Each row is a point on a landscape with many valleys, with its height.
A ball rolls from a point to the lowest of its 2 nearest points, and stops where none of them is lower. Distance is the straight distance between rows; heights are no part of it.
liri (h 23.5): 3	4	-9	-13	-12	18	-1	3	-6	-1	4	5	-7	-1	14	5	-5	-2	-11	-8	-6	-4	8	-4	-17	-4
kol (h 7.2): 2	3	-9	-16	1	-12	-3	1	-12	7	-5	1	-8	13	2	2	7	-11	-3	3	9	-2	2	-3	-3	-17
Gon (h 21.6): -6	6	6	1	-1	21	8	-4	-8	0	8	10	-8	-5	11	-1	11	-1	6	-3	0	5	-2	-2	-14	-2
bok (h 66.1): 0	-2	-7	-5	3	0	-12	-5	0	5	-7	-5	1	4	-5	-10	4	-7	2	3	12	3	-10	7	-1	-6
Baze (h 11.1): 10	2	-14	-8	-2	3	-7	-9	2	-3	-4	6	-11	15	14	2	-9	-7	2	-3	-2	-4	11	-14	-3	-12
larik (h 26.9): 7	6	-3	-5	-13	20	0	3	-2	-3	2	2	0	-8	20	11	-7	-4	-17	-9	-12	-6	12	1	-16	0
San (h 48.6): -4	6	-1	4	10	-11	0	-3	1	4	0	-7	4	5	-13	4	3	-11	-3	8	1	-8	2	4	13	-12
terag (h 53.1): -3	0	9	10	2	20	-1	4	8	1	-2	-8	1	-20	18	6	6	5	-10	1	-2	8	4	5	-1	11
ger (h 42.6): 1	1	-1	2	-5	17	-6	-3	17	-2	3	-4	11	-12	-7	7	0	11	-5	2	5	-2	-2	6	6	6
Kibem (h 11.9): -3	4	8	5	3	15	4	-4	-8	-2	8	8	1	0	-2	3	-2	-3	0	-2	-6	-5	4	-4	-6	-1
Tek (h 14.2): 0	-7	10	13	-4	9	9	0	0	-2	4	9	4	-1	-7	1	-3	10	7	-6	-6	3	-3	-2	-2	12
revu (h 47.4): -1	-8	-4	7	-2	-25	13	1	0	2	-2	-6	9	6	-19	2	1	11	8	-2	5	4	-5	-1	16	9
zenar (h 68.6): -7	3	8	-3	4	-15	0	-3	-11	5	-2	1	-9	7	-3	-8	13	-8	12	-1	12	8	-14	10	-3	-4
Balik (h 42.0): 5	6	-3	1	3	14	-11	-6	18	-4	0	-10	6	-14	7	6	-1	7	-8	-3	4	0	4	7	5	3
Befu (h 17.4): -9	-9	4	5	2	-7	8	10	5	-6	4	1	4	-4	-13	-13	-6	7	11	5	-7	4	-4	-4	7	12
keta (h 24.8): 9	-4	-6	0	3	16	-9	-5	-1	0	-2	-2	3	-4	11	3	-3	1	-9	9	-5	-5	6	-6	0	-4
lodur (h 62.7): -1	-4	5	-3	-10	-8	0	0	-5	10	-3	-3	10	12	-19	-4	4	1	0	4	9	2	-12	9	5	-5
lef (h 30.9): 1	2	2	2	-6	11	1	-1	3	7	4	4	12	3	-16	9	3	6	-3	4	1	-8	0	4	2	-5
mita (h 30.3): -8	2	-5	-10	0	-15	-4	18	11	-6	0	-7	6	-3	-13	-12	-9	-6	-1	13	-7	-6	0	5	6	3
lak (h 26.1): -5	4	3	0	6	-1	-5	2	3	0	4	3	-5	3	-7	-10	-6	-10	-1	-7	-1	-2	-2	9	-7	4
kise (h 36.5): 13	3	-7	-3	1	8	-9	8	1	-1	5	-4	10	-4	-1	-4	-6	-3	-15	10	-9	-10	5	5	-1	-3
gati (h 57.0): -8	8	3	1	4	11	2	-11	-5	5	2	6	-5	-1	1	2	14	6	18	-1	13	7	-13	-2	-6	-10
lipe (h 30.7): -7	1	5	4	-1	6	1	4	11	-5	6	3	1	-1	-11	-6	-11	1	-1	-9	-6	-2	1	8	-3	9
Galut (h 42.4): -11	-1	0	0	-2	-28	9	2	10	2	-2	-8	7	5	-21	-1	-1	1	4	4	5	2	-2	4	19	3
pupat (h 67.4): -5	0	-3	-8	7	-12	-9	-6	-5	4	-10	-1	-9	8	-2	-8	6	-11	3	-3	14	7	-10	11	-1	-3
rusi (h 44.6): 3	-3	5	4	-3	16	-5	12	-1	0	-4	-3	-1	-11	16	-3	-6	-2	-16	1	-8	2	6	0	-10	7
zeso (h 31.2): 18	3	-9	0	6	7	-11	2	3	-4	-2	-7	4	-6	12	-2	-9	-2	-10	7	-14	-8	9	-5	2	-2
sered (h 14.6): 4	2	-14	-13	0	-3	-3	-3	-7	-2	-1	8	-17	13	11	1	-2	-7	5	-2	0	-1	9	-20	-4	-15
temi (h 55.2): -7	4	0	6	11	7	-1	-12	-6	3	-1	2	-3	0	-1	2	9	-4	10	1	9	2	-6	-2	1	-6
Tama (h 22.9): 6	-16	5	2	-1	-37	15	0	-13	1	-5	-2	2	7	1	-2	7	8	10	-6	7	6	-10	-1	5	11
supe (h 48.4): 6	-2	3	7	2	18	-6	3	1	0	-4	-8	-1	-15	26	7	1	-1	-15	-1	-7	6	11	0	-6	6
paru (h 31.9): -2	-10	4	7	-2	8	0	7	-1	3	0	-2	12	-5	-15	-5	-1	5	0	13	-1	-1	-5	-2	9	3
Fega (h 22.2): 1	2	5	-2	1	-9	-3	7	2	2	0	4	3	8	-14	-3	-6	-7	-4	-1	-2	-8	-1	7	0	-2
Suvol (h 57.1): -6	1	12	-6	-6	-29	11	2	-4	4	-5	-13	1	7	-9	1	4	-8	-3	4	5	1	-8	12	19	-5
nize (h 17.2): 17	7	-11	-5	-3	7	-9	-3	9	-9	0	-2	-2	-4	19	4	-18	-3	-13	-10	-13	-6	13	1	-8	1
tep (h 36.1): 2	5	-5	-1	-4	13	-8	-6	11	3	1	-1	7	-1	-8	7	1	5	-5	3	3	-9	-1	8	1	-3
vuge (h 50.9): -3	-7	7	8	-1	-25	11	-3	-8	7	-4	1	5	8	-13	2	5	7	10	0	8	3	-7	-2	13	2
faf (h 67.6): -5	-3	6	10	1	11	3	11	2	-6	4	1	7	-12	-6	-6	-11	4	-4	7	-17	-5	3	-6	3	5
dadek (h 18.1): -3	2	13	4	-2	12	9	-2	-12	-2	11	15	-3	1	3	0	7	4	11	-4	-3	3	-4	-5	-13	1
lefu (h 35.7): -6	2	0	3	4	11	-6	1	14	-4	2	-4	0	-9	0	-7	-7	2	-2	-6	0	3	0	12	-1	9
Zugip (h 10.5): -1	1	-8	-18	-1	-3	-5	1	-13	6	0	4	-14	12	0	-2	7	-4	6	-3	14	6	-4	-3	-10	-12
simo (h 54.0): -4	-4	16	1	-4	-33	13	0	-11	4	-4	-6	-3	5	-6	5	6	-2	7	-1	7	3	-11	5	14	2
niki (h 71.0): -5	3	0	3	7	3	-6	12	6	-6	5	-4	8	-8	-7	-8	-8	-3	-7	11	-11	-8	2	-2	4	-1
kemus (h 24.9): -12	-3	6	7	8	3	4	1	8	-4	1	0	2	-8	-9	-12	-2	3	10	3	-3	7	-9	0	7	11
Viza (h 20.5): 2	5	-15	-15	-11	17	-1	-2	-2	-4	6	7	-14	1	17	8	0	1	-3	-11	-2	4	9	-13	-12	-12
zoma (h 11.4): -5	-2	8	5	0	-10	6	2	-3	1	4	7	3	9	-14	-2	2	5	10	-5	4	1	-7	3	-3	3
nibi (h 63.1): -10	-1	9	11	6	16	2	9	8	-5	3	-3	4	-15	4	-5	-4	3	-3	0	-11	5	5	-3	1	13
zar (h 13.4): -6	5	1	-7	2	2	-1	-1	-11	4	3	8	-7	10	-2	-3	6	-4	6	-2	7	-1	-5	0	-11	-7
tivat (h 18.2): -1	5	-2	1	5	17	-2	-9	-4	-1	2	3	-3	0	6	9	1	-6	-6	2	-1	-7	4	-6	-6	-7
Tobev (h 37.1): -11	-3	-3	-1	-1	-21	3	11	13	-3	-1	-5	7	3	-20	-7	-8	3	2	4	-2	-1	0	3	10	6
dozol (h 24.7): 1	3	-5	2	3	22	1	-15	3	-3	-2	1	-5	-8	17	14	3	1	-3	0	2	0	9	-10	-4	-4
fidu (h 74.0): -2	10	-8	-2	9	5	-9	8	15	-7	5	-11	9	-14	-3	-6	-9	4	-3	10	-10	-9	7	-1	6	1
Rokit (h 35.6): 9	1	1	3	-15	9	-2	-7	8	-5	-6	0	-4	-8	35	18	-2	5	-10	-5	-9	6	18	-9	-3	1
sar (h 25.1): -3	4	-6	-4	1	21	4	-9	-2	0	2	4	-15	-4	21	1	11	1	5	-7	5	12	0	-4	-12	-3
lebe (h 18.3): 9	1	-11	-7	6	-10	-11	2	5	-1	-5	-6	0	1	-4	-6	-3	-11	-6	8	0	-5	1	2	3	-6
zimo (h 31.0): 9	5	-4	1	-13	11	1	-3	0	-6	0	1	-1	-10	32	13	-4	-3	-17	-11	-12	-1	20	-5	-11	1
Paboz (h 5.9): 18	3	-13	-4	2	-2	-9	-8	5	-7	-4	4	-6	9	13	1	-13	-9	-3	0	-8	-10	10	-8	-2	-4
fovo (h 37.8): 5	1	-7	0	2	14	-12	-10	14	-2	-5	-5	-2	-9	17	4	-5	4	-5	-6	3	2	5	6	-3	6
sosu (h 44.4): -4	-1	6	7	4	-15	7	1	0	4	0	-3	10	3	-19	5	5	-2	-2	10	-2	-5	-1	0	16	-7
Kura (h 17.8): 1	2	-15	-17	-5	11	-3	1	-8	0	5	6	-15	9	8	2	3	1	2	-5	3	5	6	-14	-8	-14
tabo (h 23.9): 1	-8	9	6	-6	15	2	0	-4	4	3	6	9	-2	-9	5	-1	11	-2	5	-1	-2	-5	1	2	3
Nimu (h 64.5): -5	-3	4	0	-5	3	-5	-3	-3	7	-5	1	4	5	-10	-8	6	3	7	2	12	5	-12	6	1	0
gen (h 40.8): 9	3	0	0	-4	15	-7	13	1	-1	2	-3	4	-11	9	-2	-12	-4	-20	2	-13	-8	6	6	-6	1
kur (h 31.1): 7	-12	14	0	-3	-21	12	6	-18	3	4	12	-3	11	2	-3	6	7	13	-1	0	-2	-6	-5	-7	7
sada (h 27.7): 7	-9	8	1	-4	-34	13	3	-20	5	3	6	-1	11	1	4	5	8	10	-7	6	-3	-3	-5	0	4
maf (h 4.6): 2	-4	6	11	-1	-6	14	-3	-5	0	8	12	-1	5	-7	2	-4	9	15	-10	-1	1	-2	-2	-8	10
Kub (h 31.3): 6	3	-6	0	-8	16	-1	-13	7	-4	-6	1	-6	-12	27	21	5	8	-9	-3	1	5	10	-11	-3	-2
fimib (h 61.1): 0	5	-1	-4	-4	-13	-3	-4	1	12	-5	-7	8	10	-13	-1	7	-6	0	7	14	2	-7	11	9	-12
Mima (h 24.5): -2	5	-7	-8	8	-17	-11	9	13	-7	1	-11	-1	-2	-8	-12	-6	-15	-4	8	-6	-7	2	2	6	-1
peber (h 12.6): 6	-1	-10	-8	6	-12	-9	-7	-6	1	-10	-6	-5	7	-2	0	4	-16	-3	8	5	-3	1	0	6	-11
Fipiv (h 9.4): -3	-15	-2	1	0	-17	9	16	-1	-4	-2	2	3	0	-15	-10	-6	9	6	4	-7	5	-5	-7	4	15
deves (h 30.8): -11	0	0	4	7	3	-7	0	11	-3	-1	-5	4	-6	-9	-10	-1	1	4	2	5	5	-7	6	5	5
zates (h 39.0): -1	-4	3	3	-3	-7	2	10	2	2	2	-6	14	1	-20	-5	2	1	-4	16	-3	-6	-1	-2	15	-3
Tivi (h 32.7): 4	1	-5	5	0	16	-3	-14	15	-2	-9	-5	-6	-10	29	7	2	8	-2	-8	7	12	4	4	-3	8
fuvaf (h 17.3): 0	-5	9	-5	-5	-19	1	14	-6	4	-3	0	1	6	-17	-7	0	-5	-3	5	-2	-3	-7	6	3	5
Nudit (h 12.3): 12	10	-13	-5	-3	7	-7	-7	5	-7	1	2	-4	5	12	6	-11	-7	-7	-10	-9	-11	13	0	-12	-6
zoror (h 58.4): -9	0	10	14	5	21	4	-2	9	-2	0	-2	-2	-17	7	-3	6	4	0	-1	-3	9	-2	1	3	11
Sosen (h 58.3): -8	8	-5	-5	4	11	2	-5	-10	3	7	6	-7	3	3	6	14	4	14	-3	11	5	-4	-10	-7	-18
luram (h 11.7): 1	-8	3	13	6	-18	14	-2	-5	-2	4	7	1	5	-8	-1	-1	12	16	-9	-2	3	-3	-7	0	14
vili (h 28.1): 1	0	-5	-3	-5	22	1	-9	6	2	-7	2	-14	-5	28	6	7	4	-1	-5	6	15	2	3	-9	2
bonul (h 17.9): 5	-10	-2	7	9	-29	13	-1	-9	-1	2	0	1	5	-4	-4	5	11	15	-9	8	6	-7	-2	1	15
ratol (h 11.0): 5	-14	6	0	-7	-23	9	11	-11	1	-1	0	5	6	-13	-7	-1	5	6	1	-3	1	-8	-1	4	11
rek (h 51.9): -6	4	3	7	14	0	-2	-8	2	0	1	-1	3	2	-12	4	1	-8	5	3	2	-6	1	0	7	-7
Nam (h 15.6): -3	3	12	0	2	-7	4	3	-13	2	2	9	-4	9	-8	-4	3	-6	7	-2	3	-2	-4	-1	-7	-1
bizi (h 59.3): -6	4	5	-6	-1	-23	1	-4	-6	8	-6	-10	1	11	-8	4	8	-11	-2	1	11	-1	-8	13	12	-9

For each start below, name the point where the ball stops.
lefu -> Fipiv
Nimu -> kol
vuge -> kol
faf -> Kibem
Balik -> Kibem
larik -> Paboz
fidu -> Kibem
gen -> Kibem

Call two points neighbours if one is among the 2 nearest of the other. Go from one point of each pair to the other, from neighbour to neighbour, staying as low as possible. Name the highest point that can't be avoided.
maf and Paboz -> ger
maf and kol -> Nam
maf and Fipiv -> kur
